Each row is a point on a tangle of strands that fork, close into loops and nearly touch. The rows are in no order.
In the rows, zero is written as 128.
Points whose rows are less than 51.4 apart are linked; no others are. Some points are linked to none.
Deze: [114 102 129 128 157  59  88 110 141 143 140  75]
fen: [103 157 136  62 104 109 138 170 117  70 110 148]
Sodi: [116  67  73 144  92  83  87 146 101 129 142  78]
diga: [131 121 147 117 167 175 152  90 161 104 122 149]
gok: [136 108  96 146  86  72 104 143  88 108 138  94]
Zami: [138  97  87 161  72  74 108 140  92 102 140  70]
puda: [113 168 138  98  93 168 153 139 140 134 118 164]
Visig: [109 167 135  67  79 147 136 155 131 105 108 168]
fub: [ 96 138 116  61 111 104 122 177 111  79 106 155]
Dekov: [110 166 151  72  97 162 154 117 162  82 113 154]
Nodem: [128 121 118 103 142 132 107 133 118 140 100 166]
Gama: [116 154 128 142 108 197 158 158 136 166 140 159]
nol: [116  87  92 136 111  77  81 141 103 139 136  99]
Bara: [165 144 149 177 175 125 144 106 119 158 129 125]
nofi: [146 129 145 144 188 136 136  90 139 132 112 134]
mezu: [123 146 149  83 135 105 130 120 139  64 110 130]
tov: [111 128 149 142 180 205 153 136 163 144 134 144]
Sumut: [115 130 142  81 147  92 134 113 135  43 122 119]
liba: [141 133 140 132 169 150 138 114 134 143 111 150]
derot: [ 97  99 104 100 151  81  82 136 117 128 116 124]
bil: [118 132 123  86 127 120 109 145 116 117  99 163]
segik: [111 111 130 122 170  75  91  95 139 121 125  93]
Rifif: [122 154 154  74 117 119 141 126 142  61 111 141]
beba: [107 195 153 110  95 180 181 113 171 113 134 139]
bol: [129  79 127 147 121  57  85 129 134 167 163  53]
Segu: [ 86  94  94  83 153  95  79 147 109 124 105 144]
pimi: [122 163 161 162 149 193 169 143 155 146 151 126]
vis: [126  56  82 158  83  78  96 147 115 131 150  48]
Riti: [145 105 111 151 160 147 116 128 106 173 115 161]
zise: [132 131 131 120 154 149 129 125 128 147 108 163]
Tepok: [117 127 146 156 180 198 143 158 143 168 139 143]
Koto: [102 100  93  89 124 103  86 160  96 123 105 158]
lizim: [130 120 149 107 152 185 159  84 168  91 135 154]
zevi: [119 159 136  74  76 122 134 166 113  94 112 162]
Muvo: [151 103  97 158 137 137 109 124  92 164 118 154]
Gire: [105 170 134  75  81 164 145 143 144 120 114 169]
sila: [108 107 135  75 148  89 140 106 137  15 146 115]
bod: [161 134 136 169 166 131 136 118 113 163 126 139]
tor: [159 127 136 175 141  63 105  91 120 159 145  78]
zovo: [158 140 147 162 174  97 125  88 126 146 123 114]
dalub: [137 153 152 113 137  80 124 117 120  92 120 114]
gidel: [142 164 160 108 126 133 148 109 143 103 114 144]
mabe: [121 135 123 118 123  60 111 144 109 107 136 103]
Bisi: [117 126 142 124 170 191 150 118 160 132 118 154]
nosub: [124 112 121 132 162  84  90 103 121 147 119 116]
pafaz: [116 162 153  74 106 139 145 127 149  80 107 152]
vuna: [120 169 139 124 104 179 161 142 143 150 127 158]
Zud: [138 104 105 151 135 188 131 155 106 174 122 172]
Sov: [160 135 142 174 158  76 114  85 123 155 138  91]
Ligu: [119  91 126 140 141  55  85 117 139 162 151  63]
bige: [121 154 117 153  90 203 163 162 123 166 147 155]
Gupu: [151 140 148 147 179 105 127  84 134 128 117 116]
Sesan: [112 132 121  83 118 102 109 159 106 101 106 152]
bel: [115 104 109 122 149  83  82 122 114 144 120 118]
vuniz: [127  52 100 152  94  68  99 152 128 149 162  47]
dum: [124 168 157 136 140 185 174 125 162 134 135 137]
sova: [127 118 131 156 170 193 138 160 129 175 133 157]
zod: [103 182 149  90  90 178 173 109 174  96 127 148]
Pataf: [156 102 113 178  98  67  95 109 108 146 153  66]
vep: [112 161 157 124 126 196 184  96 181  98 147 135]
vila: [154 144 125 149  94 163 149 145 109 152 128 158]
ter: [100 187 151 129 115 198 189 110 178 109 151 130]
fakim: [108 116 102  93 114  93  97 164  94 109 115 144]
Pifo: [149  93  97 175  74  72 107 131 104 111 149  48]
golak: [131 111 117 146 158 177 130 149 118 175 120 170]
Fod: [160  92  88 170 118 150 112 129  85 157 115 146]
regif: [161 111 123 184 116  65  97  97 111 158 150  73]
kal: [125  64 114 147 110  59  96 147 132 156 169  50]
bedo: [155 100  98 164 117 180 130 145  93 165 119 164]
magel: [144 181 170 103 109 127 159 115 145  90 118 135]
fupo: [139 160 157 119 136 159 164 113 154 118 118 146]
ruv: [134 133 102 152  67 207 155 160 112 155 133 160]
Befum: [156 144 139 162 130 162 155 140 118 160 134 149]
rutop: [152 118 114 162 139  96 103 107 100 159 128 121]
lovul: [153 141 144 169 158 163 152 134 124 164 135 144]
Rikod: [111 138 148 107 130 199 174  85 182  87 147 147]
Dom: [153  87 107 177  83  68  99 119 111 135 152  48]

A fork is a point with three links, a tip a point with one. Leave the first point through the second and follow the links. Name the first fork or tip that comes.
Deze; Ligu => nol
liba; nofi => zovo
segik; nosub => Sesan
puda; vuna => ruv
tor; regif => gok
gidel; fupo => pimi
Riti; Muvo => golak
beba; zod => sila
bod; lovul => vila
dum; fupo => magel

A tip is a point with one link. Name the tips that can be reached along the links from each point below, in the order of the rows.
Gama => gok, nol, vila, ruv
bedo => sila
gidel => pimi, magel
